Each row is a point on a tangle of strands that fork, close into loops and nearly touch. The rows are in no order.
Two points are linked if the straight distance between their rows is under 29.7. Some points are linked to none.
Mov: [ -1 -11   4  -7   3   1   6   0  11  -7   1  -9  -2 -10  -3  -5  10  -1
  -9  -6  -1]
gobut: [  2   9 -12   5   9  -3   5 -13 -11  -4   3  10   6   6  -8  -6  19  -4
  -1   1  -5]
dok: [ -1   4  14   2   0   1   0  11   9   5  -7  -1  -9 -17  -6   0  15   0
   4   7 -10]
lato: [  6  -1 -13  -3  10 -13  10   9   4   5   5  12   2  11   3 -12   3  -2
 -15   4  12]
Lis: [-12  17  13   5  -7  20   8 -11 -13   2  10  14  -7 -10   2   1   8   4
   9  -6   0]
gepor: [  3  -4 -13 -11   8  -3  -1  17  16  13   3   4   8  17  -1  -2 -12  14
 -19  -1  15]
rize: [ -7   7  12  18  -4   8  -1 -17  -9   6  15   4  -1  -1   0   6   0   8
  12   5   3]
saz: [  1   1  -6  -2   2  15   6   6   7   5  -5   7   0  -8 -19   2  20  -4
 -10   1 -13]
muni: [  2   5   2  -1   4 -13  -6  -8  -4  -6  -6  -8   6   2  -2  -3  -3   0
   7  -9   0]
dofi: [  0   3   6   6   4 -14  10  -2   4   7   2   7  -1  -2   3  -4   5  -8
  -3   5   5]
neb: [  3   6  20  -1  -6 -12   9   4   6   8   3   2 -22   2   9   6  -6  -7
   1   7   9]
dema: [ -9   6  23   1 -10  10  16  -7  -4   7   1   0 -18  -8   5   6   0  -5
  -7   3   2]
Nat: [ -7  -1   7  11  -6  -9  -4 -17 -18  -2   3 -16  -6  -1  10   5  -7   4
   2  -1   4]
botef: [ -6  -1  14 -10  -7  11   4  -7   2   7 -12   6 -21 -20  -2  -1   2  -1
  -7 -10  -5]
Dimaf: [  9  -4 -26  -7   4   4   3  20   4  -8  10  13  15  17  -6  -6   5   1
  -2   6   6]
lon: [ -9   2  -2  -1   0  17  -9 -21 -11   2  -8  -5  -4  -5  -7  -5  10   1
  -1 -15 -11]
nep: [ -2  12   9   3   3  -8  -5   8   1   6  -1   8   1  10  11 -16  -5  -5
   3   1  11]
govi: [ -5   6  -4  14   5  -6   5 -16 -13   2   5   2  -4   8  -2  -3  14  -3
  -3  -1  -1]
mamat: [ -8   6  18   1 -17  17   3 -10 -13  -1   2   2 -10 -22   4   8 -16  11
   3   0   0]
verok: [ -1   1 -14  -1  10  -3  -1   2   1  -1   3  -5  14   3 -16   6   9   3
  -4 -11   0]
vemo: [  0  -2   2  -1  -9 -15  -7  -3 -12 -12  -4  -6   2  -1  19  -3 -18  -2
   6  -2   5]
bub: [  2   8   6  -3   5  -8  -9  -6  -3   3  -4  -2  -2  19  12 -12 -14  -5
  -3  -4  11]
rozis: [  2  -2 -13   6  11  -8 -24   1  -3   7  -4  -9   9  18   1  -3  -9   0
  -1  -7   5]
musug: [  5 -12 -15 -10   6 -12  -8  -7   0  -6   3  -7   9   9   0   0 -14  12
  -5 -12   8]
Veri: [ 14   4  -6 -13   9  -3   3  25  14  -1   0  14   3   5  -5 -12  13  -3
   4   4  -2]
defe: [ -5  -4  -2  19   2  -7 -14  -3  -8   6   6 -13   2   8   3   1   6   3
   5   3   0]
Gul: [ 0  1  9  1  1 -5 -9  0  7 -4 -3 -8  8 -1  7 -7 -1 -4 19 -1 -1]
vabig: [ -3  -6  13   0  -5  -6  14 -21  -2   2  -3 -11  -7   3  12   8 -15  -5
 -10   5   3]
Niso: [ 12  -1  -7 -10   8 -10   0  25  15   6  -1  10  -1   0 -10  -5   8   2
  -3  -3   1]
muvez: [ -4  -3   7  12  -5 -11 -12  -6  -9  -3   4  -7   3  -1  15   0 -14   6
  11   4  10]
liv: [  5 -13  -9 -14   3   2  -2  16  21  -4   3  -8  10  -4 -13  10  -2  10
  -3  -8   0]
kep: [ -9   3   5  -3 -12  17  -6 -21 -16   4 -13   1  -7 -13  -1  -4  -6   0
   0 -10  -5]
Vemeb: [  3  -8 -28   4   8  -2   4   9  -3  -3  11   9  10  14  -3  -4  10  -1
  -7   7   2]
Siz: [ -3   1 -18  15   9   6  -8   4  -3  -1   1   3   9  13 -11  12  16 -11
   9   3 -10]
Reg: [  2   0 -24  -1   8  10   9  19   1 -10   3   8  17   3 -15  10  15  -5
   0  -2  -9]
peva: [  9  10   4  -6   2  -5  -3  21  13   2  -2  10  -6   4   5 -17   7  -4
   9   8   0]
saru: [-13  11   0   8   0  20   2  -9 -15   3   0  15  -2 -10   3  -8  18   1
   7  -4  -4]
dafo: [  3  -5  12 -14  -2   3   8  -4   6  -1 -15  -2 -17 -21  -5   3   2   0
  -4 -10  -8]
Fet: [ -4  -5  14  -2 -13   2  15 -19  -8   3  -9  -6 -17 -11  10  15 -17  -6
 -14   7   0]
gavol: [  5   2 -11  -9   9   0  -8  19  11  10   0  11  11  14  -6  -6  -9   4
 -13   0  11]
Bevi: [  4  -2 -19 -12   1   5   3  23  11   1  15   8  14  16 -15   6   4   5
  -1   3   8]
sapab: [-3  4 10  7 -7  4  3  6  7  0 17  3 -4  2  9 -6 10  0  9 13  4]
vesi: [ 12  -3   3  -4  -1 -15  -9  14  13   3 -18  -3   3 -11  -4   2  -8   1
   7   3  -4]
figu: [ -8   3  20  -3  -7  12  11  -8   1  10  -3  13 -23 -15   2   2   2  -3
  -7  -5   1]
sus: [ -9   4  14   0 -10  28  -4  -9 -12  -2   0  -2  -5 -20   7   1  -6  15
  15  -6  -5]
kunam: [ -5  -3   8 -10 -20  11   5 -11 -11 -18  -9   5 -16 -22  12  10 -12  -1
   2   7 -12]
Zem: [  1   7   7   6  -1 -12   1 -15  -6   5   4  -5  -4  21  13  -2 -12  -5
   1   1   9]
gine: [ -1  -8  -2   5   2  -3   2 -10   6   8   0 -13   6   7  -3   0  -2   1
 -14   6   0]
Ruken: [-10   0   6  -1 -14  13  -4 -26 -23  -5 -11  -1  -8 -10   8   2 -12   1
   0  -8  -6]
besi: [  2   1 -13  -3   9  -3 -19   8   1   7  -4   1  14  21  -4  -7 -11   5
 -11  -8  10]
gonef: [ 10  -7  -4 -11   2  -8   6   9  17  11   2  -5   0  10  -7  -4  -8   8
 -18   2   7]
zaf: [  6   5  11   2   1 -17  13   5   9  12   0   8 -20   6   8  -3  -1  -7
  -6   9   8]
lem: [  7  -7  10   1  -4 -17  -7  12  12   8 -14  -2  -7 -10   3   1 -11   0
  -2   8   4]
bivul: [  8   5  -6  -5   4 -12  15  13  -1  -4   5  12  -4   8   6 -15   7  -8
  -9   8   5]
lubot: [-12   2 -11   8   7  16  -4  -8 -11   1  -1  13  -1  -5  -2  -3  24  -4
   7  -5  -9]
gik: [  1  -2  19  -1 -13 -11   5   2   3   0  -4  -5 -20 -13   7   9  -9   0
   2   4   2]
vezo: [  3  -3 -12 -13   4   2   1  26  16   1   8  -2  14   6 -16  10   2   7
  -3  -6   4]
lam: [ 6 -3 -7  4 -1  7 14  3 -3 -3  2 13 -4 -5  0 -6 19 -8 -6 15 -6]
tedel: [  0   4  -5   3   8  -8  -5  -8  -8  -4  -4  -6  10  -3 -12   0   6   3
   2 -12  -4]
nuni: [ -9   7   5  19  -1   6  -1 -19 -16   5   9   3  -7   3   2   4  11   6
   5   3  -2]
kir: [ -4   6  16  11  -9  -2   3 -12  -1  11  11  -2   2   0   4   2  -7   3
   6  10   6]
mori: [ 1  5  2  5  4 -7  2  9  6  4 -2  3  4 -7 -4 -5 13 -6  1  2 -4]
dag: [  0  -2 -25   8  12  10   1  16  -1 -13   5   8  11  14 -10  11  13 -10
   6   3 -11]
lopan: [  2 -13 -36   8   9   4   2   7  -7  -4  13   7  10  22  -8  10  14   4
  -7   4   1]
kap: [ -5  -6   8   5  -8   6  -6 -12  -4  -3  -5  -7   1 -12   2   2   0   2
   6   2  -7]
ror: [-11   3  14  12  -9  -1   1 -22 -20  -4   7  -5  -8  -3  11  12 -11   6
   4  -4   4]
memi: [ 1  4 -9  3 11  0 -9 14  6 -5  1 -6 11 11 -1 -7 10 -6 15 -4 -3]
pomu: [  3   6  21   2 -14  -1   4  -9  -3  -2   5  -4  -1  -3   8   9 -21   7
   8   9   5]
pozil: [  3   5  12  -7  -4 -14   6  -8  -3  -7  -8  -7  -1  -5   0   1 -10  -7
   0  -3  -1]
vere: [ -2  -2  -2  -1  -1  12  16  -5  -3   0   5  11 -11  -2  -2  -9  17  -7
 -15   7  -6]
detes: [-10   2  -3  -1   2  23  -7   2   5   8  -7   3   4 -10 -12   1  15  -7
  -1  -8 -13]
luk: [  4  -2  11 -11 -17  -4  12  -6  -6 -15  -9   3 -21 -21  11  15 -12  -6
   1   9 -11]
bize: [ 13   1  -7   1  -1  -7  18   9  -8  -5   3  15  -4   3   7 -11  10 -11
  -7  16   0]
fivi: [  7   4 -10  -4   8 -10  10 -12  -2   5   8  -3   2  23   0  -5  -4   4
 -12  -4  10]
bimun: [ -9  -2  -4  -6   0  23  -8  -5  -1   3 -13  -4   3 -13  -6  -5   8  -1
  -2 -13 -14]
peras: [  5 -11  -1 -12   6   1   2   9  19  -2  -4  -4  -1 -14 -11   2   9   4
  -4  -6  -6]
fisu: [  3  11   8  -4   3  -2 -11  15  11   4  -5  10   2   8   8 -17   0  -5
   9   2   5]
lozi: [ -1   3 -13   1  10   6   6   7   1  -2   2   7  11  -2 -20   5  15  -2
  -9  -1  -6]
vupub: [ 13   3  12 -16  -6 -15   3   2   5  -5 -10  -3  -9  -1   7   0 -16  -8
  -1  -1   3]
fofu: [  1   1 -17   5   8  12   2 -11 -14  -5   0  15   2   2  -9  -5  23  -3
   1  -1 -10]
noro: [ 12  -3   7 -19  -1 -11  -3   6  11   0  -9   0  -8   7   6  -8 -19   0
  -7  -3   7]
Nam: [  0 -14 -11   6   5   0  -6   0  11   7   3  -9  13   9  -7   4  -3   0
 -10   4   2]
sobo: [  5  -5  -2  -7   5  -4 -15   9  10  -5  -9  -4  13   3   7 -11  -9  -2
  13  -7   3]
todu: [ -2   0  -8  16   6 -11 -20   3  -7   4   3  -8   2  16   4  -3   2   0
   5  -3   6]
bavov: [  9  -8   2  -5  -1 -11   7   0  11  11  -4 -11  -2   5  -1  -1 -11   2
 -17   8   3]
nes: [  7  -3   0 -15   4  -9 -13  12   9  -3 -11   0   4   2   6 -13 -16   3
   1  -7   4]
guli: [ 12  -7   1 -10  -5  -6  -6   1   8  -6 -13  -9   4 -17  -6   3  -8  -1
   5   4 -12]
lafu: [  8  -7 -17  -8   4  -1 -13   7   1 -13 -10 -12  20  -2 -10  10 -14   5
   5  -8  -3]
temol: [-4 -1 -7 18 -3  8 -1  9 -4  0  7 10  8  0  3  3 14 -7 11 21 -3]
zab: [-17   2   3  16   0  20  -9   0  -5   0  -1  -3   3 -11   1   5  13   4
  13  -6  -8]
Res: [  3  -9  -6  -5   3   1  -9   2   6  -9 -13 -12  16 -10  -8   8  -5   1
   9  -5 -11]
padub: [  1   1  18  -1  -7  -4  -4   3   7  -4  -2  -6   4 -12  10  -2  -7   3
  25   3   0]
Tomi: [  5  -3 -14 -10   5  -9   0  -7   1   4  10  -9   8  20  -4  -3  -8  12
 -11  -8  13]
Nabet: [  3  -8  -1  -9   4  -9   4   2   7  -7   8 -10  -1   2   3  -9  -1  -1
  -8  -8   8]
Fana: [ -1  -8 -17   4  11  -9   5   2   5   0   9   9   7  11   3  -9   9  -2
 -10   3   9]
Sukur: [  0   4 -32   0  11   7  -7  22   1  -5  12  10  12  25 -12  15   2   0
   4  -8   5]
nizi: [  7  -8   6  -5  -8 -13  10 -11   7   4  -8 -12  -7   6   8   4 -18  -3
 -14   9   2]
lifo: [ -5   0  15   4  -3   4  17  -7   2   5   3  -6 -17  -2   4  -2   2  -7
 -16   5   0]
bepe: [-10  15  19   3 -11  20   9 -14 -12   5  11  10  -9 -10   0   7  -9   8
   4  -5   3]
Mik: [-13   5  12   3  -5  26  -4  -4  -4   4  -1  -1   3 -19   2   2   5  10
  20  -7 -10]
tipas: [  8   2  -5  -4   8  -6 -10  23  16  12  -6   6   7   7  -6  -7  -5  -2
  -6  -1   5]
Von: [  2   1  -8   4  12  -8   8 -18  -8   1   8  -6  -3  17  -3  -1   5   1
 -11  -6   1]
sab: [  0  -1 -26   1  11  -2 -10  12   1  -1  11  -1  16  17 -17  13   3   4
   2 -12   5]
Fuvi: [  0   6  21   2 -19   6   9 -11 -10  -4   7   0  -8 -15   6  15 -22   7
   2   8   2]
Mavu: [ -4  -6  -7   5  11   9 -13  -4   2  -4 -12 -10  13  -2 -10  14   6  -2
  15  -9 -12]
piduk: [-4  1  2 15 -4  0 -1  8  5  5 11  5  5  7  6 -7  7 -5  7 20  5]
faduk: [ -7   0   4  -4 -16  10   2 -18 -18 -16  -8  -2 -10 -15  11   4 -14   0
   1   4 -10]
buvap: [ -7   0  -6  16   9   4 -13   0   0   0  -1  -3  11   0  -9  11  11  -9
  14  -4  -8]
tesog: [ -8  -8  -3  16   0  -4 -13 -14 -14  -1   1 -16  -4   2   3   2   4   5
  -3  -5  -3]
Mag: [-7 10 20  2 -5  3 11  1  0 -6 14 -3 -7 -3  9 -2  4 -2 12  1  5]
bego: [ -4  -1   7  -3   0   5  20  -6   3   6   5   4 -15   1   0  -3  10  -8
 -21   4  -4]
tem: [  8  -9  -9 -13  -1 -12  -2  -2   2  -6  -3  -4  13  -1  -6   1 -18   8
 -10  -4   6]
Bug: [  6  -5  -3  -8 -10 -11  -8  -7  -5 -18  -9  -9   4  -3  12  -5 -16  -1
   4   7  -4]
Tav: [  3  -3  20   3  -7  -6   3   8   6   3  -7  -5 -21 -19   0   4   1   4
   4   4  -3]
Savu: [ -7   5  20   2  -8   0   2   0  -2 -10  10  -5  -1 -10  11   0  -1   7
  22  -1   3]

How many points has the smallest loop of links through each point below? Write 0 if it is on no loop.
Tav -> 7
kir -> 13
vupub -> 7
dema -> 0

A piece is all that can be reached along the links. How many separate loops has the piece of each point below (a circle has one, a figure eight two, a Y none), and how many tips (points with one link)?
gobut -> loops 1, tips 2
todu -> loops 0, tips 5
bimun -> loops 1, tips 5
vezo -> loops 0, tips 3
neb -> loops 1, tips 0

A tip is a point with one link. Name the tips that can be reached along the links from each point below, in the order of the rows.
govi -> zab, tem
gepor -> Fet, Zem, ror, Nam, Bug
Reg -> lem, luk, lafu, temol, Sukur
bego -> dafo, lopan, Nabet

Name the points in between on the shortest way along the links from the first point to the second, in order.
Tomi / kir -> fivi Von govi nuni rize
todu / Zem -> rozis besi gavol tipas Niso Veri peva fisu nep bub
tesog / Nam -> defe todu rozis besi gavol gepor gonef bavov gine
piduk / Siz -> sapab Mag Savu padub Gul muni tedel verok lozi Reg dag
bepe / musug -> Lis saru lubot fofu gobut govi Von fivi Tomi
